The views of a scene show one set of named points, each view turned or mirrored, and shifted as a whole, with a little noise and some points left out.

Scene 1
View 1
j_913: [-20,217,131,158,-131,-127,-73,-188,57,15,-267,153,-71,131,110,-215,-162,79,207,-307,-111,249]
j_493: [-180,169,42,-54,-135,-209,-54,-113,-24,2,-67,-16,83,255,152,-49,-146,231,199,-158,-79,130]
j_265: [95,9,319,303,-120,-209,-192,-244,68,136,-326,112,-123,-66,73,-149,-2,-19,-13,-483,-61,282]
j_91: [-144,88,150,-48,-156,-350,-155,-211,-23,98,-68,-16,-11,94,179,-42,-96,140,94,-267,-58,141]
j_984: [13,110,129,2,-20,21,85,-44,101,-29,4,207,-86,62,249,-218,-42,204,259,-211,-52,122]
j_254: [53,9,220,243,-74,-77,-51,-121,42,83,-241,64,-1,49,65,-131,7,83,30,-309,-83,180]
j_867: [43,-20,118,138,-2,98,114,-11,63,-19,-99,91,58,103,141,-135,59,206,126,-206,-79,83]
j_660: [-30,-207,165,-128,3,-72,98,26,8,81,179,-26,68,25,248,40,162,271,40,-99,16,-69]
j_49: [-35,-47,196,-69,-73,-169,-17,-81,36,97,92,35,-54,-4,257,-36,45,179,72,-221,-2,54]
j_369: [32,-111,190,105,-29,-29,49,-21,39,73,-63,23,66,43,134,-45,139,164,22,-237,-27,61]
j_343: [76,-101,327,80,-46,-136,-49,-140,71,129,-17,139,-158,-126,236,-124,85,79,5,-356,-21,120]
j_848: [-2,-70,79,161,-23,23,89,13,30,18,-171,-60,205,193,48,-9,117,215,55,-111,-59,68]
View 2
j_369: [-129,-57,140,133,23,-60,-174,-25,39,14,-123,-188,132,183,-109,79,52,226,-37,-96,3,41]
j_984: [126,-192,111,-50,108,-89,-163,87,9,-45,-151,-27,178,193,-21,122,57,277,-110,-228,136,209]
j_848: [-178,-23,185,84,-93,-4,-130,-258,83,-4,-73,-188,59,68,-11,-63,70,362,-29,35,-30,38]
j_913: [-86,-288,98,-125,217,-74,-7,-98,131,-40,-52,34,94,234,121,182,79,71,-5,-392,141,70]
j_493: [-4,-313,219,67,-24,82,-76,-57,99,83,-177,-238,180,204,262,179,-4,189,-63,-337,191,80]
j_660: [13,-61,195,293,-134,-12,-254,174,-51,79,-233,-363,217,237,-132,95,-5,344,-128,-13,42,110]
j_91: [-120,-279,174,165,74,32,-83,79,79,107,-142,-248,174,312,120,281,-14,26,-20,-365,149,-20]
j_867: [-22,-110,124,-5,31,-61,-151,-72,57,-31,-101,-87,129,143,-33,7,65,302,-72,-101,50,152]
j_265: [-363,-131,21,10,307,-152,5,-42,134,-8,6,33,53,326,-155,216,78,-112,90,-300,-2,-94]
j_254: [-244,-139,80,13,134,-70,-56,-102,98,-18,-25,-54,85,237,-50,113,81,92,35,-212,4,18]
j_343: [-162,-62,56,127,160,-158,-161,205,9,3,-105,-79,156,338,-266,201,54,86,-28,-172,29,32]
View 3
j_369: [-77,-69,-199,-66,-26,-38,-48,-134,117,-140,-216,72,31,-258,167,-99,122,20,102,-26,94,-226]
j_984: [-67,261,-51,-22,-27,-182,13,-99,36,-11,131,-27,-17,-268,125,107,86,-61,-51,-172,-12,-70]
j_867: [-81,150,-139,-17,1,-118,-9,-52,86,-74,-19,48,-63,-240,233,77,27,-11,47,-119,80,-185]
j_265: [151,246,-69,120,-188,56,-4,-83,285,-232,-240,-148,133,-398,-160,22,-12,-23,57,182,276,5]
j_660: [-225,-98,-155,-241,56,-149,-78,-237,-15,-75,-32,74,43,-234,138,-160,265,-57,12,-172,-102,-234]
j_913: [85,365,-107,191,-137,-109,111,8,100,-18,-34,-105,69,-433,82,157,22,-7,-45,50,119,-10]
j_91: [22,113,-173,102,-102,-121,104,-125,8,34,-137,-103,215,-501,-41,-73,238,-8,-92,99,-22,-77]
j_343: [-26,112,0,-126,-92,37,-119,-212,224,-290,-113,-92,113,-243,-212,-123,97,-95,65,9,177,-20]
j_848: [-88,-26,-252,9,2,-69,-6,-34,111,-104,-228,157,-61,-219,391,50,13,59,168,-62,145,-287]
j_49: [-106,52,-99,-104,-38,-107,-18,-216,33,-64,-32,-34,112,-316,-20,-121,230,-57,-32,-68,-47,-105]
j_493: [-5,161,-251,136,-56,-220,140,-68,-64,146,-74,-52,138,-495,185,37,231,15,-100,0,-82,-151]
View 4
j_369: [59,-74,-114,-52,178,22,-168,8,106,163,-54,109,-30,-10,-22,57,116,-88,29,165,-165,-64]
j_984: [71,96,-189,67,174,151,-261,-20,70,1,-95,128,-153,6,-11,73,8,-293,-119,63,-386,-171]
j_49: [119,-159,-145,-33,157,24,-161,-18,58,34,-97,83,-200,-18,-25,10,254,-151,-28,65,-171,-232]
j_867: [4,83,-154,-6,192,78,-217,8,102,132,-54,128,-45,-1,-30,84,-57,-159,-25,144,-280,-37]
j_254: [114,-3,-69,-42,124,90,-138,51,161,85,-16,-95,16,-109,-33,171,102,-117,27,142,-264,79]
j_493: [-31,26,-196,23,175,142,-51,-158,-70,-187,44,15,-182,-56,-33,37,116,0,-49,-136,-341,-46]
j_343: [256,-159,-84,-58,87,55,-206,77,197,125,-134,-40,-83,-64,-26,103,268,-257,-34,199,-178,-161]
j_265: [298,-63,19,-60,39,109,-96,112,243,52,-42,-327,26,-195,-47,287,274,-184,11,184,-261,112]
j_91: [105,-116,-116,-29,140,75,-35,-103,-21,-153,4,-109,-189,-106,-46,91,298,-44,-31,-75,-258,-53]
j_913: [136,143,-113,43,106,215,-126,-14,121,-114,-2,-181,-60,-150,-38,212,77,-214,-67,21,-443,69]

Which points are out of place in each view (at most two, in the order of its rows)? Write - if all are in place.
view 1 -> j_848
view 2 -> -
view 3 -> j_369, j_343
view 4 -> -

Scene 2
View 1
j_899: [-44,-109,116,28,-79,-162,-294,-139,-49,-16,-231,-74,-102,7,-21,14,-215,60,-125,61,10,-153]
j_382: [-94,-6,-119,-16,-49,-121,-28,53,61,-180,160,-44,-120,-50,-179,-74,-338,-83,-167,104,87,-59]
j_347: [-30,-25,13,44,-38,83,-142,-106,-28,-117,-109,-86,128,-89,-140,-45,-59,12,-92,-28,51,-232]
j_458: [-28,66,-16,-17,-67,48,-112,-60,-9,-208,101,-5,52,-124,-78,-33,-10,-64,-72,-41,143,-182]
j_504: [-36,-14,-61,-59,-81,-81,-76,-63,24,-168,18,-88,-18,-34,-134,-33,-289,-73,-31,-19,38,-126]
j_891: [47,49,-150,-42,-39,166,63,-79,35,-222,45,-161,247,-59,-232,-79,-202,-108,36,-116,10,-217]
j_247: [-16,-13,110,-42,-114,-126,-264,-139,-49,-117,-79,-4,-111,-57,48,42,-77,12,-35,-15,113,-153]
j_987: [11,48,-77,-112,-82,-4,-7,-82,30,-211,89,-97,33,-67,-120,-23,-222,-117,43,-69,47,-133]
j_21: [8,-16,176,-101,-140,-163,-337,-183,-84,-99,-156,-3,-147,-34,136,103,-75,21,34,-58,106,-148]
j_761: [-16,1,172,-58,-118,-124,-372,-153,-90,-120,-51,83,-164,-94,164,103,77,31,-23,-28,184,-149]
j_490: [-43,-65,83,-17,-89,-177,-256,-91,-27,-79,-136,-49,-160,-19,-12,12,-204,25,-107,61,52,-125]
j_545: [36,-60,119,35,-54,72,-263,-253,-113,-77,-290,-117,149,-70,-24,20,3,68,-6,-97,18,-270]
j_229: [-75,0,59,-3,-90,-115,-219,-14,-17,-158,90,74,-148,-101,6,-5,-52,-14,-162,59,173,-141]
View 2
j_545: [50,132,73,-45,-8,-287,11,6,-117,-196,94,-1,-159,196,298,-138,-104,150,-359,-180,9,-164]
j_21: [-29,150,-41,58,44,-267,16,146,-112,55,-42,-130,-85,245,213,-219,-93,103,-79,-149,-22,-2]
j_490: [-2,232,73,97,70,-59,32,123,-97,-49,26,5,-118,205,128,-159,-98,52,-98,-21,-38,36]
j_347: [17,122,173,-26,46,-81,45,-65,-114,-217,79,46,-290,184,183,-51,-192,81,-236,-82,15,-171]
j_987: [16,-26,72,-61,73,100,87,-93,-169,-161,70,-90,-276,194,77,-94,-296,5,14,-157,0,-70]
j_247: [-35,179,59,68,72,-165,49,79,-109,13,-16,-61,-164,238,182,-129,-149,76,-75,-105,-27,-26]
j_891: [61,-92,135,-149,42,102,63,-201,-174,-335,128,-41,-367,153,99,-37,-333,2,-97,-212,7,-190]
j_229: [-127,214,150,142,161,-72,65,-26,-142,119,-125,-103,-276,271,123,-21,-232,26,77,-60,1,-53]
j_504: [11,89,85,-20,64,113,56,2,-141,-167,87,-15,-248,165,68,-112,-213,-8,-4,-90,-20,-23]
View 3
j_458: [44,66,150,-64,-102,-18,50,-16,-161,-166,-30,-8,-184,15,122,-139,-2,141,154,-9,-78,67]
j_247: [-38,9,178,-46,-47,49,-33,-33,-182,-92,-86,-66,-77,-2,130,19,-59,178,119,1,18,-76]
j_21: [-127,5,230,23,-42,71,-73,-95,-208,-49,-122,-113,62,16,98,125,-108,239,134,-2,103,-223]
j_987: [-24,-10,101,-94,90,20,-75,-41,-110,-133,-30,13,-240,-104,159,-102,100,225,100,-36,-112,98]
j_382: [-101,65,111,65,258,-49,107,-20,-13,-194,-76,-46,-166,-144,119,-77,110,46,175,37,-125,205]
j_545: [22,-43,154,-221,-210,192,-77,79,-231,43,-109,-99,-162,20,204,45,-172,122,5,69,55,-193]
j_761: [-78,82,274,96,-158,24,20,-103,-213,-113,-81,-115,102,112,58,81,-143,208,219,28,107,-200]
j_490: [-142,39,190,31,111,51,41,1,-102,-51,-126,-143,-2,-51,122,112,-73,81,125,90,60,-86]
j_347: [35,12,108,-163,-95,92,41,87,-144,-64,-88,-53,-242,-8,157,-76,-78,47,50,81,-28,-1]
j_504: [-76,-5,119,-57,147,26,-26,-24,-87,-110,-70,-38,-185,-119,164,-22,71,148,94,10,-78,92]
j_899: [-137,2,169,-20,87,124,15,38,-103,18,-151,-155,-8,-55,151,139,-114,31,67,134,75,-130]
View 4
j_761: [-11,-85,-114,-8,-117,81,66,-111,195,-1,-55,141,5,-87,111,21,2,18,-151,-234,98,168]
j_545: [-237,100,98,26,8,24,-12,-169,66,119,116,34,133,-106,-37,-11,127,39,95,-236,242,83]
j_229: [120,-55,-268,-194,-132,12,44,-44,143,-54,-195,141,-10,-106,-11,-24,24,-74,-20,-202,-57,74]
j_21: [-69,-164,-61,19,-46,-1,77,-125,244,20,-4,47,15,-87,27,-13,-11,85,-132,-165,145,74]
j_347: [-145,133,-21,-138,-26,-37,-36,-88,9,82,-16,69,118,-153,-150,-25,162,-69,205,-209,117,40]
j_382: [67,-83,-290,-266,-41,-108,-12,96,157,-19,-196,39,-13,-133,-253,-73,39,-89,85,-90,-100,-83]
j_899: [-231,-61,-56,-67,-60,-44,-49,31,229,67,50,58,115,-104,-181,-20,49,-53,-118,-85,128,31]
j_891: [8,120,-65,-200,104,-90,9,-175,-53,54,-90,-80,36,-184,-260,-90,194,29,478,-201,59,-106]
j_247: [-59,-77,-102,-64,-64,-3,19,-80,188,22,-53,74,21,-106,-27,-19,39,0,-67,-176,97,61]
j_987: [49,-24,-136,-183,66,-92,11,-115,93,7,-119,-55,1,-133,-218,-64,93,35,256,-146,5,-88]
j_458: [-33,128,-78,-132,-48,21,-3,-119,-7,29,-86,118,55,-164,-66,-32,128,-78,189,-254,50,59]

Which points are out of place in each view (at most two, in the order of its rows)? Write - if all are in place.
view 1 -> j_229
view 2 -> -
view 3 -> j_247
view 4 -> j_382, j_458

Scene 3
View 1
j_835: [-73,169,-28,98,-41,145,53,-55,-92,74,-9,46,-43,-198,-36,177,65,-77,77,-146,93,-3]
j_398: [-64,108,-7,33,-35,12,37,1,-206,59,-29,26,-24,-181,-75,141,32,-108,29,-60,67,-14]
j_50: [-75,72,33,-67,-3,-204,-317,268,-329,-185,-17,77,18,-14,120,157,94,-226,-213,-97,-76,-123]
j_454: [-69,214,-3,68,5,57,-108,49,-98,-50,8,99,-38,-128,44,177,142,-91,-91,-185,17,-49]
j_960: [-168,41,-109,-103,10,-101,-136,250,-224,-75,-21,50,84,-156,-16,241,-38,-258,-373,-193,-103,-21]
j_865: [-100,111,-104,87,-76,154,199,-95,-126,143,-48,-3,-23,-268,-147,181,-34,-96,162,-130,129,49]
j_756: [-119,4,-18,-90,-7,-174,98,95,-290,61,19,8,59,-160,-142,142,-52,-129,-265,-15,-61,38]
j_534: [-127,109,-97,2,-5,34,211,-17,-103,152,35,19,35,-267,-176,193,-52,-71,-158,-125,10,89]
j_368: [-44,78,0,27,-39,-22,63,24,-238,55,-11,8,-34,-155,-69,111,44,-115,60,-40,71,-15]
j_10: [24,161,185,-44,79,-310,-173,122,-290,-95,79,86,-44,9,60,49,253,-81,-313,63,-74,-105]
j_805: [-98,-61,48,-151,43,-339,208,122,-354,123,59,-20,95,-139,-238,81,-61,-93,-419,138,-86,84]
j_148: [-91,162,24,-19,39,-43,-66,57,-133,11,38,75,-22,-130,3,178,117,-87,-246,-134,-31,-13]
j_366: [-115,-5,-35,-125,40,-239,176,119,-253,120,56,-12,102,-222,-210,159,-93,-120,-504,4,-121,77]
j_80: [-145,-67,-136,-43,-100,-50,44,152,-321,33,-73,-55,67,-193,-145,183,-181,-246,-31,-83,27,32]
View 2
j_148: [-157,27,-93,-182,-159,-123,87,62,253,-136,8,59,30,-36,93,42,-106,-71,-202,-165,42,104]
j_534: [-142,71,-144,-67,-187,-36,132,59,121,-155,25,-25,97,-51,171,51,-21,17,-260,-160,152,78]
j_756: [-121,123,-155,-196,-107,-68,166,68,350,-102,80,82,-62,24,72,-1,-154,-81,-202,-201,143,164]
j_10: [-148,30,-151,-240,-4,-396,156,144,444,11,67,189,-189,20,26,-99,-398,-417,-41,-199,-67,200]
j_80: [-158,125,-113,-306,-116,90,75,-42,332,-111,38,77,-47,57,-17,169,-69,145,-244,-261,173,120]
j_398: [-193,-23,-123,-192,-83,-153,36,-11,105,-55,-10,29,26,12,29,130,-102,41,-157,-238,62,30]
j_368: [-199,-10,-145,-204,-60,-168,61,-24,116,-33,-8,17,4,36,24,143,-143,57,-152,-261,65,44]
j_835: [-223,-87,-81,-149,-138,-190,14,-1,3,-111,-64,-26,120,-45,75,170,-25,77,-162,-203,-3,-43]
j_454: [-231,-111,-47,-215,-185,-263,-29,15,169,-129,-64,78,61,-94,72,137,-134,-96,-154,-160,-124,-3]
j_805: [-70,235,-253,-137,-46,-50,279,119,437,-54,166,80,-161,111,78,-116,-238,-175,-211,-245,266,276]
View 3
j_366: [-18,80,-228,71,98,-209,-47,170,69,302,402,96,-111,100,-51,-28,-194,-291,-78,9,34,-214]
j_148: [-26,23,-189,140,-136,13,99,128,35,245,211,26,66,79,116,189,-199,-232,-153,-145,-23,-74]
j_805: [-64,23,-196,55,1,-310,-35,164,125,309,377,138,-241,69,-15,-76,-149,-308,-70,119,29,-195]
j_534: [-108,127,-119,23,28,29,-25,11,87,266,149,-56,-60,96,67,158,-308,-152,-33,-60,131,-139]
j_756: [-45,59,-168,107,12,-141,-8,126,107,281,270,87,-80,49,103,49,-207,-231,-92,30,13,-112]
j_50: [28,-31,-228,309,-162,-91,129,255,70,244,250,223,187,-20,296,134,-87,-307,-215,-28,-241,100]
j_10: [25,-155,-297,158,-376,-250,233,281,-17,258,335,185,-95,50,96,68,29,-356,-228,-76,-123,-137]
j_454: [-45,23,-160,128,-207,116,142,91,30,223,83,-24,124,57,211,292,-212,-171,-147,-187,-15,-11]
j_865: [-120,133,-40,76,-91,136,3,-8,173,239,-53,-99,18,49,249,291,-313,-77,-42,-61,94,13]
j_80: [-103,137,-90,169,120,-84,-129,82,234,285,131,72,-28,8,223,91,-244,-174,-42,134,-34,53]
j_398: [-109,47,-83,86,-136,48,47,40,146,264,23,-31,-53,34,220,215,-220,-132,-74,0,22,-6]
j_960: [-1,82,-235,229,117,-35,-11,189,80,263,328,176,197,62,168,93,-192,-305,-173,-67,-154,39]
j_368: [-116,74,-75,86,-151,76,34,18,160,257,0,-82,-40,55,222,269,-248,-103,-55,-29,74,-7]
View 4
j_756: [295,-104,-131,35,-8,-104,56,116,-6,50,-185,-255,58,-61,278,64,-130,-20,101,63,94,-56]
j_366: [299,-198,-285,-33,-69,-161,16,69,22,79,-328,-372,152,-129,284,81,-141,-21,181,-8,105,-63]
j_960: [412,-32,-223,84,91,33,113,39,-52,86,-132,-241,200,-89,234,57,-318,119,172,257,-55,-96]
j_835: [136,-13,-97,52,206,-208,215,252,-98,-72,145,-25,-40,130,286,74,-38,148,23,160,117,49]
j_454: [254,108,-208,101,184,-169,171,102,-96,26,93,3,-14,123,209,41,-150,219,126,211,110,-37]
j_368: [206,-4,17,58,132,-110,117,229,-51,-19,20,-90,-81,68,274,50,-62,24,11,106,136,12]
j_148: [269,39,-251,69,113,-177,102,56,-62,55,-30,-104,45,40,211,31,-179,176,150,107,102,-54]
j_10: [393,240,-228,87,-60,-171,-151,-105,18,259,-220,-160,-111,44,150,-6,-272,64,224,-69,247,-217]
j_805: [310,-137,-104,-44,-127,-139,-73,82,62,105,-364,-370,54,-134,269,76,-107,-124,130,-93,176,-73]
j_50: [470,222,-118,192,61,100,-1,-31,-56,152,-83,-134,39,-3,165,27,-387,150,157,228,32,-149]
j_865: [83,-142,-25,2,191,-217,248,345,-99,-146,110,-47,-31,79,338,89,67,48,-47,157,87,111]
j_398: [191,1,-25,46,137,-129,130,218,-72,-34,32,-77,-61,71,284,43,-84,58,29,125,107,23]
j_80: [276,-157,44,74,79,59,136,238,-28,-32,-106,-234,103,-97,328,97,-133,-33,-8,203,4,23]
View 5
j_756: [-188,-37,109,67,-217,-147,257,-178,-98,-58,90,48,-14,-89,67,-87,234,-104,11,-87,-314,-112]
j_368: [55,188,68,171,-83,-73,89,-124,-11,27,-38,62,-1,22,19,-80,-50,-155,98,-40,-212,-59]
j_50: [-35,-67,30,-149,-75,15,31,-1,-291,170,-93,-147,-261,26,92,-175,50,-27,-15,-34,-273,-254]
j_366: [-254,-20,200,84,-192,-277,287,-113,-31,-35,134,41,21,-178,47,6,292,-105,2,-74,-310,-163]
j_805: [-94,-39,302,-58,-214,-217,259,-166,-46,-77,106,146,67,-89,111,-176,360,-210,-117,-105,-322,-128]
j_835: [-29,189,-89,305,-77,-21,110,-156,-6,-15,-34,36,-25,46,-11,37,-133,-119,205,-29,-194,24]
j_10: [8,-171,27,-172,-235,103,45,-236,-296,-51,-40,85,-122,120,167,-337,257,-173,-99,-88,-377,-57]
j_534: [-181,115,65,296,-144,-164,245,-160,42,-79,61,84,40,-73,12,66,64,-129,120,-60,-236,-16]
j_398: [3,183,35,184,-99,-65,98,-110,-26,11,-34,46,-15,25,9,-56,-57,-160,107,-33,-209,-22]
j_865: [-21,306,16,389,-54,-123,134,-122,95,-17,-12,83,66,-31,-58,84,-147,-168,216,-30,-152,11]
j_148: [-125,-6,-61,85,-152,-9,128,-147,-178,-10,-8,-18,-118,5,58,-54,38,-87,99,-65,-270,-50]
j_454: [-95,70,-151,177,-105,66,73,-121,-179,6,-44,-30,-130,42,45,-15,-101,-65,173,-64,-241,-43]
j_960: [-213,-60,68,2,-116,-151,164,6,-206,140,21,-136,-200,-116,56,-18,132,19,46,-59,-267,-254]
View 6
j_756: [-103,-162,101,-83,-156,-176,28,152,-169,21,153,20,-34,40,21,-1,-15,71,16,99,7,206]
j_10: [-146,-114,-39,-143,-254,-165,-21,-37,-286,-188,53,-13,231,-28,-86,124,-229,247,83,-237,-103,305]
j_960: [-206,-279,78,-37,-106,-153,13,104,-325,33,72,-25,33,69,-232,-116,130,76,43,123,-176,201]
j_835: [83,-92,235,78,-168,-11,93,45,-224,124,118,29,-121,117,-11,26,20,-35,-324,-91,-7,-107]
j_50: [-198,-272,-49,25,-220,-51,12,-58,-343,-116,36,32,95,122,-308,-90,-83,68,58,-54,-223,169]
j_366: [-111,-142,119,-177,-90,-273,7,232,-168,52,208,-42,9,-58,87,39,26,162,112,159,20,335]
j_865: [119,-86,283,100,-170,-15,122,104,-127,180,172,65,-193,127,92,29,24,-94,-321,-10,77,-127]
j_148: [-67,-156,158,-23,-125,-118,20,25,-302,28,69,-49,67,26,-78,41,-9,120,-149,-79,-92,87]
j_368: [12,-132,123,64,-217,-32,84,52,-148,32,152,98,-95,127,14,7,-85,-34,-140,-38,43,8]
j_80: [-69,-220,106,35,-189,-86,86,177,-128,100,200,77,-181,125,-50,-113,26,-89,12,209,-1,78]
j_534: [39,-104,275,-44,-90,-174,73,185,-161,160,165,-32,-108,19,101,62,67,37,-212,64,44,67]
j_805: [-119,-108,35,-192,-187,-258,30,201,-89,-27,234,6,9,-49,129,65,-107,170,191,129,69,356]

Which points are out of place in each view (at most two, in the order of its rows)? Write - if all are in place.
view 1 -> j_10
view 2 -> j_148
view 3 -> j_865, j_368
view 4 -> -
view 5 -> j_756, j_366
view 6 -> -

Scene 4
View 1
j_567: [-155,-73,76,-142,80,44,-160,-6,164,-183,-373,-24,176,-35,11,-33,75,38,321,115,173,-40]
j_427: [51,107,-32,111,-188,-89,201,-5,100,159,-84,113,98,-4,104,31,-106,168,-34,-56,179,174]
j_584: [135,99,22,-5,-336,-29,282,-56,95,139,-43,219,22,51,7,-12,-198,285,-250,-182,14,168]
j_755: [-3,-9,26,-167,-232,56,114,-83,118,-26,-203,180,98,64,-39,1,-125,191,-46,-89,46,33]
j_155: [33,-50,104,-246,-185,81,60,-116,96,-145,-228,240,29,65,-114,-78,-107,216,-76,-89,-32,-16]
j_98: [-4,99,-45,21,-62,-42,118,-57,26,-46,-137,130,30,41,95,101,-12,117,65,49,258,59]
j_443: [18,-56,186,-69,45,11,-58,-46,138,-126,-271,24,85,-40,-73,-153,-7,154,93,-12,31,62]
j_472: [50,4,96,-147,-185,52,104,-103,87,-71,-181,202,16,54,-97,-68,-116,231,-102,-99,-37,45]
j_371: [-48,-36,71,-170,-184,49,34,-44,152,-69,-263,132,122,38,-37,-36,-92,156,29,-56,36,4]
j_134: [7,32,98,18,103,-15,-2,-64,39,-159,-209,88,10,-15,10,-55,25,121,136,70,155,90]
j_723: [-52,3,3,7,-125,-43,39,39,208,123,-234,-31,208,-52,99,-10,-58,99,110,-9,146,112]
j_193: [-207,29,-104,-131,-47,58,-33,-17,63,-137,-279,80,140,39,141,208,69,3,273,146,354,-76]
j_162: [-94,31,-6,-21,51,5,-27,-29,80,-129,-242,41,94,-3,79,61,67,49,228,115,286,23]
View 2
j_584: [2,-287,151,-318,-51,127,141,106,-99,239,42,46,14,-270,-126,-373,-295,-200,-147,-62,-231,143]
j_472: [83,-254,122,-287,50,187,47,-5,-123,102,66,20,199,-152,-58,-247,-60,-187,-76,-29,-164,-34]
j_443: [-78,-90,68,-200,89,160,16,0,-41,-70,19,-94,325,-87,77,-73,-11,-109,44,-107,-22,-113]
j_155: [150,-264,110,-255,91,206,32,-77,-115,89,83,28,209,-114,-57,-202,30,-187,-57,4,-167,-79]
j_567: [-21,-44,27,-37,141,90,-133,-64,20,-206,-118,-114,236,-7,135,118,54,25,197,-8,-37,-119]
j_755: [110,-256,100,-211,55,167,11,-30,-83,116,-10,9,119,-144,-66,-187,-110,-155,-41,-18,-180,45]
j_162: [-36,-143,84,-63,60,21,-68,-5,-41,-177,-96,22,81,-20,75,-11,-26,9,108,27,-185,-59]
j_98: [-80,-169,138,-106,-11,-43,2,64,-72,-108,-71,69,-7,-103,43,-139,-165,-31,40,0,-261,8]
j_427: [-114,-154,141,-180,-53,18,74,138,-14,73,-62,-4,-30,-222,-29,-204,-335,-78,-17,-82,-213,149]
j_193: [49,-150,106,52,83,-54,-162,-22,-5,-240,-214,35,-55,9,70,95,-27,60,193,108,-206,-26]
View 3
j_427: [27,-15,115,24,-116,143,126,156,34,5,-10,42,193,-165,127,69,-184,212,-85,110,-82,-105]
j_371: [-4,-60,138,-22,-47,27,91,-152,-13,-46,169,-15,-10,-109,-97,-82,16,155,-80,37,-87,-171]
j_472: [51,3,105,-166,-19,78,65,-133,-22,-52,180,-65,23,-100,-125,-4,-29,255,-143,58,-153,-81]
j_155: [15,-11,108,-173,-19,69,28,-203,-45,-75,214,-85,-20,-105,-184,-23,69,220,-127,43,-155,-107]
j_443: [7,-50,141,-22,99,2,107,-112,147,-128,201,-10,-74,-25,-70,-234,-84,0,-137,67,-130,-83]
j_134: [-53,-10,129,-5,98,126,48,69,165,-146,154,-25,7,-128,47,-200,30,-52,-122,112,-132,-52]
j_98: [-61,-31,109,28,-22,182,53,145,57,-73,72,35,124,-214,114,-61,72,54,-65,117,-110,-84]
j_755: [22,-31,112,-57,-84,70,80,-107,-47,-8,145,-26,57,-146,-96,17,17,232,-90,64,-106,-144]
j_723: [-44,-88,195,217,-26,-5,199,46,102,-18,65,131,11,-106,85,-203,-109,-19,-36,59,-3,-198]
j_162: [-89,-47,150,96,43,121,50,32,94,-101,147,16,-11,-209,53,-199,184,-53,-24,89,-79,-125]
j_567: [-116,-121,174,194,109,-29,112,-101,139,-130,201,53,-155,-124,-11,-365,155,-170,-31,31,-26,-193]
j_193: [-163,-105,139,252,-33,135,53,46,41,-71,118,85,-20,-311,114,-210,320,-119,55,55,18,-210]
View 4
j_162: [-59,11,-24,87,-11,-126,11,-80,119,68,-68,-59,17,-44,-74,35,-211,-16,-32,-113,48,106]
j_755: [29,9,-89,75,85,12,-263,-179,84,53,-62,171,-82,67,-73,-119,172,41,101,116,85,147]
j_443: [-85,-79,-203,93,54,-65,83,-130,101,53,-139,50,-68,5,-132,-160,20,128,-11,-141,-36,179]
j_371: [-22,-3,-52,69,91,-65,-112,-117,110,-14,-67,120,-52,34,-141,-116,65,-33,36,4,14,157]
j_723: [-22,90,-160,105,106,-250,-36,-99,67,27,-14,88,-104,-83,-269,-63,-4,-4,-126,-67,-25,-56]
j_193: [-53,68,118,62,-21,-242,11,-40,162,21,-5,-126,68,-66,-100,109,-353,-170,-74,-113,52,36]
j_134: [-76,-31,-160,143,-40,-76,9,-117,94,162,-115,-27,-30,-75,-57,-6,-124,170,-43,-148,50,96]
j_584: [70,122,-231,139,99,-87,-363,-180,10,146,-22,259,-196,-45,-172,-99,249,156,-33,167,125,-28]
j_472: [0,-28,-92,84,57,34,-212,-164,86,82,-92,157,-82,66,-56,-140,141,91,101,70,75,184]
j_155: [-3,-51,-44,55,69,66,-192,-166,125,35,-96,143,-58,88,-37,-142,110,25,128,59,74,254]

Which points are out of place in each view (at most two, in the order of its rows)? Write - if all are in place.
view 1 -> j_162
view 2 -> -
view 3 -> j_723
view 4 -> j_755, j_584
